Each row is a point on a landscape with many valleys, with its height.
A ball rolls from a point to whichever of its 5 nearest points has the largest drop for the distance, and stops where none of them is lower. Distance is the straight distance between rows; heights are no part of it.
Q815: [114 189  91 107 146  84 151 164 137 132 100 131 158 174 104  75 173 121
 135 117 109 152 134  65 184  69 100 155 133 144 137  40 161 135 154 131
 171 106 102 120 132 130 124 134 151 133 118 165 151 108 121 145 112 102
 117  99  81 156 174]  (h 8.4)
Q89: [111 210  65  70 147  64 193 157  45 142 152 110 112 156 175 142  96 109
  84 155 116 173 106 130 147 109 134 168 120  60 118 106  70 133 191 135
 144 176 138 107 143 150 170 109 155  68 137 180 136 159 114 107 137 170
 104  95 109 113 160]  (h 12.8)
Q903: [135  68 161 151 122 171 101 116 140 117 126 132 115 107 120 134 124 144
 146 122 142  91 130 139  86 159 133  90 140 148 128 160 134 113 115 124
 118 127 121 140 115 117 129 132 110 153 130  72 117 127 127 152 133 125
 145 142 144 128 114]  (h 29.5)
Q57: [140  94 187 125 100 186 111 104 153 133 125 163 117 103 102 121 124 131
 137 124 131  96 147 125 136 134  97 126 116 158 162 126 135 157  97 129
 107 111 114 124 147 135  96 130 116 132 124 127 104 121 141 128 115 134
 108 152 109 134 112]  (h 44.8)
Q545: [160  83 113 137 147 140 113 122 106 113 168 101 111  96 159 212  59 129
 127 153 161 138 112 172  61 182 131  85 133  90  84 215 100 127 149 118
  82 168 144 149 116 150 124 147 129 117  95 112 116 163 156 129 150 153
 135 152 150 114  87]  (h 36.9)
Q315: [114 188 119 131 123 103 144 108 134 122 108 129 124 152  95  99 162 107
 191 135 125 148 104  93 156 103 158 148 126 198 129  85 135 126 130 120
 109 136 163 119 125 114 142  79  94  89 170 135 178 123  72  99 127 121
 152 122 139 145 125]  (h 20.8)
Q203: [116 198  49 117 150  39 163 173  93 131 115 100 141 171 144  97 166 111
  73 115  95 171 131  88 175  62 110 144 142  79 114  68 124 100 157 139
 186 125 103 125 132 137 171 141 168 122 122 164 124 127 126 142 115 125
 105  92  97 141 190]  (h 8.2)
Q200: [140 186  10 129 152  56 150 144  87 102 120  89 140 172 179 117 170 112
  62  86 101 153 126 103 117  93 169 148 157  64 110 129 111  81 142 118
 189 162 164 124 138 131 224 114 159 111 149 128 118 109 133 141 139 112
 137 117 151 113 169]  (h 32.5)
Q549: [141  38  84 166 144 129 110 159 131 107 132  92 195 148 126 104 146 143
  82 110 110  96 160 149  66 135 111 117 165  61  86 166 153  63 117 109
 175  91  93 156  93 149 142 169 148 205 110  72 108 109 184 172 145  76
 125 115 147 114 171]  (h 16.9)
Q386: [125 177  98 131 134 104 135 121 100 114 106 117 125 156 130 121 137 120
 111 134 126 146 117 126 113 124 165 114 130 130 116 114 122 101 135 118
 148 149 150 124 115 108 162 124 115 114 162 121 141 129 110 123 143 113
 140 102 153 130 133]  (h 15.6)
Q876: [131  85 101 112 135 106 129 178 114 104 140  94 168 149 132 164  91 132
  75 134 110 126 129 151  80 138  91 124 127  46  78 162 120  90 140 111
 153 144 103 138 125 159 128 160 160 149 104 135  89 119 182 137 143 126
 125 123 139 117 155]  (h 10.0)
Q938: [168  19 125 145 138 177 118 166 138 125 184 145 152  79 139 161 117 154
 121 124 132  90 157 164  54 150  58 127 180  64 109 179 120 126 110 135
 135  89  86 159 120 187  82 159 163 209  66 118  76 143 226 132 131 103
 114 121 112 130 132]  (h 30.6)
Q292: [117 105 128 123 138 134 125 157 152 134 118 123 152 150 120 139 132 153
  83 136 118 121 152 140 107 126  87 132 122  89 112 109 130  96 143 124
 155 122  88 132 135 136 108 157 147 146 124 138 107 113 166 138 123 127
 120 113 110 137 177]  (h 9.7)
Q867: [120 162 183 129  97 169 129 100 158 135 130 157 110 112  95 109 127 145
 172 140 143 106 124 109 181 133 119 144 107 199 165 118 125 183 106 134
 108 124 138 123 156 117 110  99 106  85 129 140 130 118 118 103 105 143
 128 161 111 135 103]  (h 31.3)
Q301: [151  94 140 121 122 155 113 124 132 124 145 128 131 101 136 186  92 137
 115 143 120 118 123 164  87 169 106 100 113 109 109 174 108 120 120 132
 100 157 123 148 134 140 104 138 145 119 110 115 118 133 160 129 138 145
 127 127 141 115 110]  (h 37.5)
Q943: [157  94  95  99 153 121 128 164 106 116 172  89 147 123 169 200  60 127
  86 153 149 149 117 155  72 163  83 129 125  52  70 200 101 130 152 103
 107 161 125 166 120 195  95 138 167 115  93 142  98 128 192 132 143 146
 127 150 135 104 116]  (h 13.5)
Q415: [113 217 130  90 129 106 162 116 135 127 144 157 112 139  78 113 148 125
 202 141 127 155 107  72 199  91 134 177 128 196 148  55 156 165 134 128
 105 135 148 101 146 148 109  97 124  61 135 157 171 125  69 100 124 135
 141  98 105 153 116]  (h 24.5)
Q914: [121  81 182 178 102 150 107  81 152 115 112 142 107 103 116  85 162 132
 174 110 160  88 127 119 129 135 167 105 134 200 146 131 136 134 120 125
 105 103 144 121 103  94 125 106  94 124 147  79 146 110  64 124 128 106
 169 158 166 137 119]  (h 10.5)
Q45: [119  94 168 181 100 162 115  89 152 126  85 131 117 131  99  55 166 129
 173  94 155  88 159 110 140 112 137 107 134 182 147  93 162 119 111 119
 130  82 129 136 104  88 133 100  83 168 143  97 145 112  92 154 121  93
 140 132 140 124 135]  (h 28.8)
Q683: [139   4 116 178 122 163 110 131 118 129 119 123 159 112 136 100 144 163
 132  98 111  64 167 152  65 137 111  90 173  92 113 152 154  86 107 125
 151  66 107 155  92 128 139 169 125 233 118  72 108 114 155 173 148  84
 116 110 156 114 161]  (h 19.0)
Q550: [130 163 167  96 118 157 122 108 148 144 142 151 110 105 127 161  90 122
 147 148 132 137 113 143 145 148 125 128 100 172 151 147 100 173 116 161
  90 143 146 112 156 128 107 106 108  76 126 149 129 143 128 103 116 164
 122 163 113 140  87]  (h 47.5)
Q267: [118  98  95 158 132 137 108 139 124 118  83 102 153 162 136  80 164 132
  92 105 119 100 163 144 109 110 138 122 149 104 122 123 146  75 118 106
 176 105 122 138 107 115 168 133 116 175 153  94 118 107 148 159 141  85
 133 114 153 110 170]  (h 7.3)
Q879: [140  39 124 170 134 153 103 138 112 115 126 101 139 111 141 139 116 150
 117 125 133  92 140 158  52 154 129  90 151 112 112 174 127  88 134 108
 129 123 119 147 108 133 128 158 132 171 128  76 108 131 154 162 155 113
 127 131 161 119 142]  (h 17.8)
Q703: [121 126 154 100 126 152 149 152 154 148 133 145 128 126 122 144  99 133
 103 147 116 119 150 146 128 140  87 144 106 109 137 112 122 134 137 133
 139 122  87 124 157 144  94 159 163 135 113 152 105 122 171 136 124 130
 104 128  95 127 141]  (h 14.7)
Q871: [111 193 111  69 155  84 175 166 115 153 127 114 128 156 152 135 115 120
  97 138 123 164 125 111 171 109 101 155 120  86 141  67 109 145 164 144
 144 139  98 106 143 154 128 140 165 101 126 208 116 140 137 117 134 159
 102 104  81 137 163]  (h 10.2)
Q752: [133 143 152  65 130 136 150 159 149 165 143 130 130 124 122 165 104 116
  81 151 107 139 131 150 142 139  77 162 109  85 141 108 109 144 155 151
 129 133  89 115 150 141  83 166 172 119 110 181  75 138 181 110 126 146
 106 131  91 117 138]  (h 11.7)
Q217: [141  38 190 163  87 209  77  86 144 133 149 181  96  48 121 125 120 154
 172 116 153  69 131 134 115 158 132  93 125 156 170 174 138 161  88 136
 100  83 144 137 128 114 107 140  97 174 125  76 115 126  95 142 103 150
 120 173 148 115  78]  (h 38.6)
Q538: [136 131 154 105 118 146 105  99 135 131 139 152 107  97 147 192  86 123
 148 142 151 134  95 158 128 161 158 122  95 171 144 177  98 155  95 153
  41 166 161 113 137  92 118 107  88  79 129 108 150 167 110  94 128 174
 148 172 137 135  78]  (h 61.7)
Q277: [119 196 130  93 127 117 164 114 118 132 153 152 116 132 127 145 113 116
 166 154 123 162 103 100 153 126 140 163 116 178 155  92 107 156 141 129
  91 154 156 100 149 118 125  99 110  67 144 157 162 146  89  91 125 162
 138 123 119 138 102]  (h 23.6)
Q242: [107 159  77 141 159  74 124 173 135 139  93 119 161 191 121  67 196 115
  85 116 109 141 168  99 161  63  99 131 141  95 112  65 148 109 148 143
 206  81  94 138 116 123 151 142 157 170 133 139 120 103 159 174 108 104
 124 108  89 148 193]  (h 7.7)
Q127: [134  61 149 116 104 175 124 145 150 147 153 140 143 102 127 144 110 145
 105 127 115 105 155 154 104 150  69 118 143  91 126 142 137 129 102 133
 126 114  76 133 123 155  87 170 149 173  96 119  82 127 188 140 122 121
 112 133 104 144 139]  (h 24.9)
Q693: [114 142 118  82 141  92 151 167 125 153 140 100 148 155 138 151  90 137
  81 140  96 143 148 148 139 120  70 148 111  48 127 102 124 133 154 131
 152 137  76 119 122 159 113 171 176 125 104 183 101 125 170 117 128 127
 107 112  95 122 171]  (h 9.2)
Q439: [117 169  91  92 154  81 158 159  95 124 131 101 139 156 143 131 112 121
  81 131 112 160 131 140 140 115 126 141 118  61  96 116 115 113 159 118
 165 153 117 118 129 146 168 140 153 104 137 168 112 119 132 135 140 132
 111 107 117 131 182]  (h 9.4)
Q806: [158  58 134 114 129 164 111 180 139 129 167 135 132  97 142 180  86 139
 104 142 129 115 134 168  75 159  68 114 157  80 102 181 121 141 130 134
 117 134 105 163 133 180  72 161 174 164  83 123  86 126 212 140 125 132
 121 137 128 121 108]  (h 21.9)
Q566: [181  56 121 156 152 164  92 136 106 114 189 129 104  69 178 198  82 142
 140 139 151 109 115 178  59 180  96  93 160 104  92 224 105 136 137 122
  86 150 124 174 113 160  82 155 147 147  77  95 121 153 183 137 142 141
 133 164 139 117  55]  (h 41.3)
Q652: [131 104 171 148 121 143  99  90 139 127 138 138 102  89 129 174 113 133
 154 141 162 110  95 145  84 167 168  89 126 168 144 170 128 133 110 130
  81 149 154 141 103  82 142 118  96 115 137  82 154 148  93 127 137 146
 169 155 173 128  86]  (h 58.8)
Q529: [112 190  43 101 147  48 194 165  62 117 154  86 128 167 172 169 109 119
  60 133  96 178 116 132 136 123 135 166 132  32  95 147  94 114 181 110
 152 179 137 111 146 156 186 127 142  83 121 162 116 141 131 111 139 150
 104 107 132 107 176]  (h 11.0)
Q499: [149 111 223 120  86 208  94  93 153 131 137 180 128  80  84 113  89 123
 123 134 135  96 139 136 195 131 115 154 102 158 182 133 140 207  78 139
 101  98 113 130 172 144  74 112 120 154 115 143 114 146 137 126  84 166
  69 173 107 112  58]  (h 54.4)
Q350: [142 173 196 105 115 165 131 138 172 142 144 173 113 118 111 115 107 133
 124 151 115 133 137 110 210 122  84 178 104 167 180  95 139 197 112 157
 121 103  97 107 168 137  79 115 156 108 124 200  99 130 150 118 109 153
  97 146  69 120  85]  (h 13.6)
Q485: [164  54 129 176 151 145  78 101 102 121 145 116 106  67 146 179 103 146
 155 137 149 103  94 153  51 178 161  72 135 140  99 207 137 106 120 125
  80 153 136 157 105 105 118 151 116 149 112  62 125 158 116 137 146 134
 151 146 172  95  81]  (h 49.2)
Q860: [107 204 112  98 146  78 164 140 120 140 109 147 129 172 117  92 150 116
 170 118 111 152 111  65 180  82 108 151 135 141 137  41 141 147 162 138
 151 114 122  96 153 145 119 114 154 107 128 164 152 127 102 119 123 131
 110  96  88 145 139]  (h 9.6)
Q265: [110 188 171 106 115 146 139 105 151 132 137 165 118 130 102 123 118 122
 153 154 128 129 111  98 164 129 130 160 112 197 151 109 124 173 131 131
 109 151 156 111 146 140 103 100 102  61 145 147 145 126  90  87 118 140
 128 136 109 141 106]  (h 26.1)
Q637: [108 186 178 109 115 154 139 123 170 131 118 160 124 138  82  95 138 141
 161 133 128 110 132  74 199 111 104 168 106 190 155  88 132 192 131 141
 111 120 126 107 158 141  99 107 124  84 124 168 132 119 115 107 119 137
 108 131  92 147  93]  (h 14.1)
Q52: [136 138 100 131 135  98 130 121 102 110 124  86 124 131 150 156 117 115
 107 136 127 137 105 149  87 151 168 101 123  96 106 161 105 105 143 117
 125 177 146 124 119 120 159 133 125 113 143 112 126 136 114 129 153 139
 137 117 151 111 126]  (h 22.5)
Q449: [173  45 176 130 107 206  79 104 129 140 174 176  92  39 135 154 111 144
 145 105 123  85 146 156 120 144 106 102 139 135 154 192 126 171  67 151
  81  85 128 164 152 147  89 141 119 188 104 108 104 148 151 137  79 169
  94 151 117 123  61]  (h 46.0)
Q835: [160  56 197 145  96 205  63  78 135 119 174 202  91  30 130 149  97 132
 136 124 146  88 122 152 147 138 135  95 118 172 170 183 138 186  58 165
  78  91 127 152 157 126  91 112 101 157 107 105 121 148 112 127  86 174
  90 196 132 118  42]  (h 46.9)
Q765: [125 228 140  69 123 111 174 120 121 155 176 157  97 142 130 145  97  99
 193 162 131 169  92  97 208 123 142 179 117 177 169  91 110 189 137 141
  90 156 168  98 157 138  93  96 111  45 138 179 180 169  81  68 127 172
 121 110 100 140  96]  (h 18.7)
Q85: [144  77 169 134 108 193 116 133 142 146 143 165 104  79 127 147 109 137
 129 117 124  83 146 144 101 152 103 111 133 131 136 152 125 138 101 133
 114 115 108 140 139 139  95 152 129 166 107 110  85 131 167 156 125 135
 123 137 124 125 104]  (h 36.3)
Q560: [116 189  96 102 148  90 146 128 107 125 101 106 138 163 131 111 141 113
 122 130 106 158 116 121 146  98 141 135 129 120 137  96 104 101 142 112
 155 149 133 122 131 132 152 125 130 112 153 173 133 118 112 120 145 133
 126  95 121 147 162]  (h 11.1)
Q502: [120  74 187 194 102 140 109  75 130 119 123 129 102  91 114 115 152 132
 170 118 165 108 110 142 111 158 210  98 130 198 142 150 149 119 114 134
  94 109 166 126  86  59 142 108  75 130 151  65 166 129  45 112 132 114
 178 152 179 116 100]  (h 30.3)
Q257: [106 170  94 137 143  92 128 139 144 122  79 124 160 184 113  60 191 125
 120 119 118 150 143 105 161  73 118 131 127 123 116  73 159 114 138 128
 176  95 119 132 138 124 148 121 136 160 147 142 148  95 121 144 124  89
 132 107 104 143 166]  (h 9.0)
Q193: [121 162  52 102 132  72 161 161  82 125 150  71 139 175 161 187 105 120
  60 142 105 168 118 145 109 139 141 146 116  38  93 160  81 105 160 113
 147 174 132 119 141 157 169 136 153 100 127 160  91 129 152 122 140 156
 118 108 140 118 149]  (h 10.4)
Q167: [119 179 120 127 127  98 148 119 121 119 123 142 118 142 124 139 129 100
 154 131 128 142 101 123 141 124 172 139 123 178 136 120 116 124 138 115
 102 161 173 104 123 104 141 101  94  90 169 142 169 136  87  99 127 132
 146 108 147 144 122]  (h 20.2)
Q205: [116 158 128 151 119 133 122 103 164 123  77 133 134 170  85  39 188 128
 182 109 133 130 141  75 188  76 116 139 131 187 138  57 178 132 133 111
 147  74 141 122 119 132 118  99 113 136 151 121 171  90  95 146 120  87
 130 120 111 157 143]  (h 33.7)
Q589: [143 116 136 138 123 154  98 100 141 144 139 140 102  78 142 195  92 133
 148 138 154 127 116 159 100 172 137  87 117 144 120 188  99 135 116 141
  67 171 145 119 133 105 116 136 111 114 118 108 138 156 134 118 134 175
 139 159 143 126  82]  (h 58.5)
Q51: [125 181 102 136 137 102 124 116 118 125  83 125 128 166 100  72 190 118
 137 124 118 144 136  77 157  87 153 142 129 164 127  81 147 101 137 114
 170 120 137 133 120 118 152 103 127 128 144 135 156 103 110 133 131 100
 145  96 130 137 173]  (h 6.2)
Q561: [126  33 184 195  89 199 107  78 139 134 129 172  97  77 112  66 135 154
 162 101 152  62 148 106 111 134 134 107 147 172 154 131 144 132  94 134
 132  54 132 132 115 103 120 118  92 193 127  77 125 107  97 147 119 109
 120 149 152 129 105]  (h 30.2)
Q184: [110 155 119 102 137 115 149 146 141 131 105 122 161 169 118 122 141 133
 110 129 103 130 133 122 141 103  91 132 124  88 132  86 125 123 149 142
 166 127  89 119 124 129 130 148 163 126 126 168 117 110 145 137 124 117
 119  98  96 130 176]  (h 8.5)
Q939: [108 143 103  93 149  79 175 175 128 153 155  79 148 151 142 170  87 135
  60 139 110 154 137 140 148 131  77 165 115  24 111 112 113 130 170 137
 156 152  81 119 133 173 109 164 188 124 109 196  76 133 178 118 140 126
 108 117  86 118 181]  (h 9.5)
Q597: [110 215 131  58 139 117 176 153 114 167 158 146 104 137 143 151  84 119
 140 153 125 169 113 108 185 127 119 170 106 141 170  90  99 171 162 144
 113 158 130  99 159 150 105 123 147  55 125 192 137 158 116 100 127 168
 115 110  92 135 120]  (h 14.5)
Q40: [129 117 170 120 101 167 111 107 145 134 130 145 111  98 125 146 106 120
 140 130 154 112 116 132 118 151 124 103 107 171 139 141 111 152 108 134
 104 140 121 130 146 107 119 113 111 115 128 116 119 134 130 125 126 152
 125 155 138 125  99]  (h 47.3)
Q119: [112 133 154 186 115 117 128  68 151 105 119 125 101 127 109  96 160 126
 186 118 153 141 114 124 131 126 196 118 120 202 130 111 146 134 108 123
 102 123 193 127  85  71 152  77  76 116 178  83 176 128  42 101 114 100
 188 146 185 142 108]  (h 19.8)
Q67: [120 179 176  96 113 152 110  88 141 136 159 169 115  95 129 158  79 116
 154 149 139 137 107 126 163 150 157 145 101 181 161 142 100 181  94 150
  51 164 178 109 143 117 112  98  85  54 148 135 155 161  94  82 113 176
 135 157 133 138  81]  (h 53.6)
Q148: [134  57  96 192 140 127  95 128 103 105 107  82 145 123 133 120 167 143
 114  96 136 109 120 161  57 156 180  92 155 100  87 200 150  75 112 110
 145 124 145 151  77  99 180 146 115 170 122  36 126 124 130 157 167  97
 152 118 195  94 110]  (h 31.5)
Q323: [128 122 105  93 156 100 162 171 121 141 154  84 144 145 162 193  75 129
  79 139 116 151 135 165 108 153  89 155 125  43 105 145 102 133 157 126
 134 157  93 115 142 175 105 162 181 119 105 174  89 128 179 113 145 147
 109 120 103 120 156]  (h 9.9)
Q211: [129  53 117 142 133 144 122 151 137 117 116 118 165 116 112 112 125 142
 100 116 122  86 163 153  88 126  97 105 161  81 117 137 139  83 124 112
 158  95  96 149 111 141 125 165 127 182  99 103  98 109 169 170 138 104
 124 119 131 127 165]  (h 12.9)
Q460: [147  65 101 146 129 136 108 136 108 112 125  94 155 129 144 147 118 136
 108 124 131 112 129 158  57 166 142  84 136  87  76 189 139  96 129 114
 140 132 122 154 104 131 140 157 134 140 112  93 117 121 154 152 159 118
 135 124 170  99 121]  (h 21.3)
Q338: [123  79 156 198 115 134 109  83 106 102 112 106 102 110 128 111 180 127
 157  95 155 121 111 159  89 157 223  91 121 172 122 157 159  93  91 115
 115 101 171 134  78  65 178 106  79 164 150  49 166 133  52 124 143 105
 182 132 202 108  94]  (h 23.5)
Q790: [138  81 190 178 107 146  95  70 139 123 143 152  80  69 134 150 124 137
 184 123 175 114  98 146 109 166 211 103 123 193 136 170 129 148  85 140
  79 135 184 122  96  73 142 114  84 118 140  60 171 143  55 103 105 131
 175 172 177 111  78]  (h 46.8)
Q839: [108 172 142 105 119 138 140 125 151 140 106 152 130 147 108 122 134 134
 152 126 129 123 127 100 154 111 113 139 108 170 143  82 126 145 132 117
 131 118 124 114 142 122 121 111 127 107 129 158 145 117 100 117 110 129
 114 115 111 146 144]  (h 16.6)
Q80: [109 167  50 132 154  65 135 167 109 127 109 102 169 173 157  79 176 116
  80 107 115 159 153 105 160  59 122 140 136  88 118  95 130  92 158 123
 202 112 113 126 134 126 171 135 163 145 139 145 117 110 143 156 110 110
 125 115  97 136 197]  (h 8.1)
Q541: [113 209  80 136 132  68 139 104 134 133  94 130 130 162  77  74 187 104
 214 131 105 180 109  44 203  64 148 155 146 182 133  45 169 117 137 118
 154 120 155 112 149 143 130  80 120 113 147 136 194 123  74 129 121 106
 122  86 110 139 150]  (h 21.8)
Q884: [112 117 129 137 136 137 112 133 133 118  86 109 140 151 125  91 158 126
 116 120 127 114 139 130 107 124 127 108 129 124 118 115 140  87 137 116
 161 124 125 131 114 115 160 130 128 159 141 119 133 111 119 145 143 109
 139 121 151 127 151]  (h 14.6)
Q319: [129 120 158  94 123 148 125 130 143 139 140 143 121 112 131 164 103 134
 117 137 136 120 124 144 133 158  98 129 116 122 129 124 116 150 124 142
 127 146 112 126 150 140 109 138 139 110 135 147 110 128 159 121 134 146
 119 132 115 115 125]  (h 26.3)
Q657: [125 207  42 132 145  66 139 123 101 125  99 121 136 167 113  63 183  98
 154 124 116 174 116  74 174  68 159 150 144 140 127  60 152 103 147 114
 173 124 150 116 132 136 159  91 136 118 149 135 172 120  98 128 130 108
 134  88 128 148 145]  (h 12.6)
Q620: [133 127  79 114 140  98 140 154  95 108 160  80 130 127 169 213  54 123
  87 159 141 151 120 160  91 165 125 109 109  61  90 202  84 116 169 120
  99 178 142 119 124 161 124 144 153  94  95 146 122 148 159 119 158 165
 119 141 142 105 111]  (h 19.4)
Q924: [112 115 143 149 118 152 105 140 142 126  73 131 157 148 104  62 179 128
 126 110 123  95 161 122 130 117 108 116 126 143 124  93 146  95 127 122
 164  78 104 133 113 112 142 122 128 174 138 108 128  95 139 166 133  83
 136 119 124 146 169]  (h 16.3)
Q501: [129 192  98 130 137  84 138 117 106 111  99 117 122 148 118  84 171  99
 151 128 123 158 112 111 142  97 182 138 137 172 129  98 135 103 129 104
 134 146 174 110 116  99 170  81 100 103 176 127 168 127  85 117 141 107
 155 100 150 138 130]  (h 13.7)
Q900: [130 121 129 168 128 124 121  98 122 100  97 106 108 129 130  88 183 105
 140 114 147 138 114 143 107 140 201 106 135 162 120 135 143  84 107 113
 141 117 169 139  94  78 172 105  80 128 169  72 158 116  82 126 142 107
 174 121 188 123 124]  (h 9.8)
Q434: [134  99  92 134 134 112 117 161 122 107 109  99 160 162 131 125 139 139
  71 123 111 112 153 145 109 128 117 118 132  64  98 133 133  77 137 110
 185 130  95 139 118 136 162 159 141 149 120 124 112 115 170 150 144 101
 131 109 149 132 160]  (h 10.1)
Q913: [123 233  86  81 150  71 186 125  81 133 131 145 114 157 136 116 135 108
 151 150 114 186 116 101 161 103 157 169 121 139 123  74 106 124 161 110
 135 165 149 115 145 123 153  96 128  76 144 166 160 149  89 101 130 142
 125  91 105 155 140]  (h 16.4)
Q178: [115 158 127 162 112 117 110 101 135 120  76 125 126 151 105  72 199 106
 168 119 139 143 132 107 126 101 168 131 130 206 130  97 154 102 109 116
 137 120 183 124 107 103 153  86  88 135 175 111 172 108  83 113 120  97
 163 113 150 131 136]  (h 17.5)
Q61: [110 149  74 125 157  61 146 184 143 150 100 107 182 188 138  88 165 119
  47 113  98 150 164 109 163  54  84 139 139  54 129  74 152 105 144 140
 200  96  66 139 126 139 141 154 173 160 120 163 105 101 171 164  92  95
 104 120  86 140 201]  (h 7.9)
Q213: [114  90 177 146 100 180 117  96 156 121 104 158 124 119 104  86 135 151
 151 101 148  96 137 113 127 135 119 112 128 175 161 119 147 147 120 127
 126 101 118 140 133 119 115 114  99 149 136 107 132 109 114 147 110 109
 128 134 138 136 118]  (h 32.7)
Q272: [116 162 146 127 114 132 118 112 138 116 109 132 116 138 108 123 133 120
 151 144 144 125 112 123 123 123 157 116 109 173 135 112 124 115 122 125
 101 150 164 124 126  99 143 114 102 104 146 126 146 120  98 118 137 119
 155 124 137 142 126]  (h 28.6)
Q599: [105 164 107 119 149  92 142 169 140 142  75 125 164 183 120  90 145 125
 103 113 115 142 156  94 162  71  92 133 134 108 134  58 152 128 151 135
 176  91 103 132 127 132 123 149 165 156 112 166 125 111 158 157 102  99
 120 115  68 156 197]  (h 8.0)
Q168: [148 120 122 137 122 118 122 121 122 114 124 121 106 108 146 180 104 110
 134 148 142 128 107 157  68 160 155  94 121 137 104 178 112 119 134 134
  97 161 138 124 119 100 136 133  94 115 126 107 132 146 115 112 145 143
 143 139 162 117  99]  (h 41.5)
Q873: [156  89 166 134 134 150  72  77 129 122 170 170  78  56 167 190  75 133
 154 114 160 134  84 171 129 162 169  89 119 153 146 223 122 171  64 162
  22 156 163 160 139 101 100 129  78 118 117  72 161 170 106 107 104 184
 137 205 146 120  37]  (h 70.4)
Q717: [148  35 202 176  94 223  74  67 141 126 154 204  92  30 115  98 103 155
 148 110 140  70 138 127 151 133 118 126 125 173 178 174 135 200  62 156
  86  73 125 151 143 132  98 134  94 193 125  99 103 144 115 142  87 154
  84 172 130 122  68]  (h 45.1)
Q671: [126  18 114 189 148 160  92 115  96 113 105 102 139 108 135  85 161 140
 128  90 127  85 154 161  71 147 150  88 172 101 116 165 151  65 111 117
 149  87 117 152  77  98 155 152 107 221 128  49 121 115 132 170 163  72
 134 118 174 100 115]  (h 26.2)
Q248: [110 161 139 147 112 139 118  94 159 127 101 129 116 165  88  76 175 125
 188 114 133 119 125  86 157 107 140 150 124 212 144  85 156 142 114 102
 115 108 156 113 112 102 129  94  96 117 155 112 160 108  87 117 115  92
 142 119 134 144 121]  (h 27.5)
Q872: [111 139  66 131 139  67 144 169  99 112 113  84 168 157 135 125 143 127
  58 118 108 143 144 130 128 102 125 130 135  50  89 123 121  91 149 116
 181 144 109 133 132 145 165 141 155 126 128 151  90 100 152 136 134 127
 116 116 124 114 180]  (h 8.7)
Q694: [133 100 191 159 104 166 106  82 159 125 137 155 102  83 107 135 128 135
 168 132 152 104 121 126 133 148 155 117  98 204 162 151 127 174  86 144
  82 126 161 121 130 110 119 109  83 107 138  94 145 127  86 112 112 136
 144 177 144 139  97]  (h 43.1)
Q691: [120 166 177  64 128 127 164 167 160 161 139 148 133 155 124 134 116 127
 106 133 106 142 160 119 173 121  83 171 115 118 154  89 136 175 138 154
 131 101  77  93 157 141  85 148 179 117  96 211  99 140 173 122 124 138
 103 124  59 128 145]  (h 15.1)
Q137: [127 138  47 150 131  88 132 149  84  92 101  76 159 159 162 140 152 129
  73 113 113 150 121 135  88 128 180 126 129  74 106 169 131  81 130 111
 177 166 154 122 120 110 212 129 126 119 139 107 123 119 135 133 159 115
 133 114 175 105 147]  (h 28.5)
Q848: [110 197 140  87 127 128 144 130 132 140 134 152 106 145 118 126 130 118
 167 139 123 149 112  91 178 116 134 156 117 170 164  88 112 151 142 131
 113 151 141 112 146 122 111 111 118  60 135 163 145 142 108 102 114 132
 119 123 109 145 126]  (h 23.4)
Q805: [141 146  97  84 131 123 135 148 112 136 148  98 132 127 154 200  79 133
  97 156 130 149 124 152 104 155 111 124 113  86 103 159  84 127 150 134
 112 184 135 121 136 156 109 150 148  92 120 162 108 138 167 110 153 146
 118 136 123 129 123]  (h 14.0)
Q818: [118 185 151 104 123 133 154 147 184 151 110 150 134 175 102  85 146 132
 162 129 122 138 138  66 215  88  85 160 120 171 149  60 156 169 142 135
 143  94  87 113 157 132  87 117 156 107 113 186 129 131 112 124 105 115
 112 113  76 145 136]  (h 5.9)
Q358: [116  62 159 161 111 175 121 109 144 137 104 154 146 113 114  80 153 146
 147  99 124  75 146 139  98 137 123 104 153 135 151 116 146 100 109 127
 149  82 118 137 109 101 129 140 107 204 134  87 124 106 122 159 127  99
 118 132 136 135 160]  (h 23.0)
Q642: [175  25 113 161 155 146 100 154 102 116 195 104 155  87 160 164  98 143
 117 143 151 101 122 154  41 152  91  97 178  61  78 234 124 106 144 108
 120 124 104 187 107 164 105 164 162 167  59  90  90 150 191 138 158 106
 129 132 150 115 100]  (h 36.8)
Q496: [133 145 185  95 111 179 118 119 158 150 138 159 108 113 119 151 107 128
 120 132 126 118 127 134 168 154  91 141  99 163 158 124 120 176  99 148
 101 127 108 119 159 143  88 123 132 112 127 154 109 133 154 116 110 166
 107 145  82 127  94]  (h 32.6)
Q274: [111 181 113  65 156  63 196 182 101 157 165  91 113 153 176 173  71 122
  78 144 111 171 122 135 140 130 109 165 112  42 120 104  82 145 186 136
 130 160  82  98 145 162 131 136 186  89 126 203 112 139 146 117 138 160
 102 109  80 119 155]  (h 10.3)
Q909: [128 193  98 148 119  74 154  69 141 124 125 130 117 153  95  81 178 106
 211 126 115 176 101  89 165  88 193 174 142 200 124  73 156 123 116 100
 108 141 205 114 119 115 149  76  82 103 172 119 198 131  55  99 115 107
 167 105 145 149 107]  (h 28.7)
Q788: [150  77 149  96 130 135 150 193 159 147 163 117 150 118 139 176  96 128
  80 143 110 133 165 174 119 154  53 161 135  47 108 142 128 133 130 144
 138 118  81 126 135 181  70 179 183 151  96 175  73 123 220 123 116 124
 112 139  94 115 147]  (h 15.9)
Q90: [130  91 118 169 136 129 112 113 103 108 115  97 124 112 135 141 137 138
 129 120 138 128 103 153  67 159 191  91 128 137 108 174 142  86 117 122
 121 140 137 131 102  83 163 124 103 134 134  74 145 131 103 137 146 129
 166 134 183 105 111]  (h 29.0)

Where does a ball stop that starts at each point below?
Q538 => Q818
Q873 => Q914
Q168 => Q51
Q939 => Q242
Q806 => Q242
Q589 => Q242
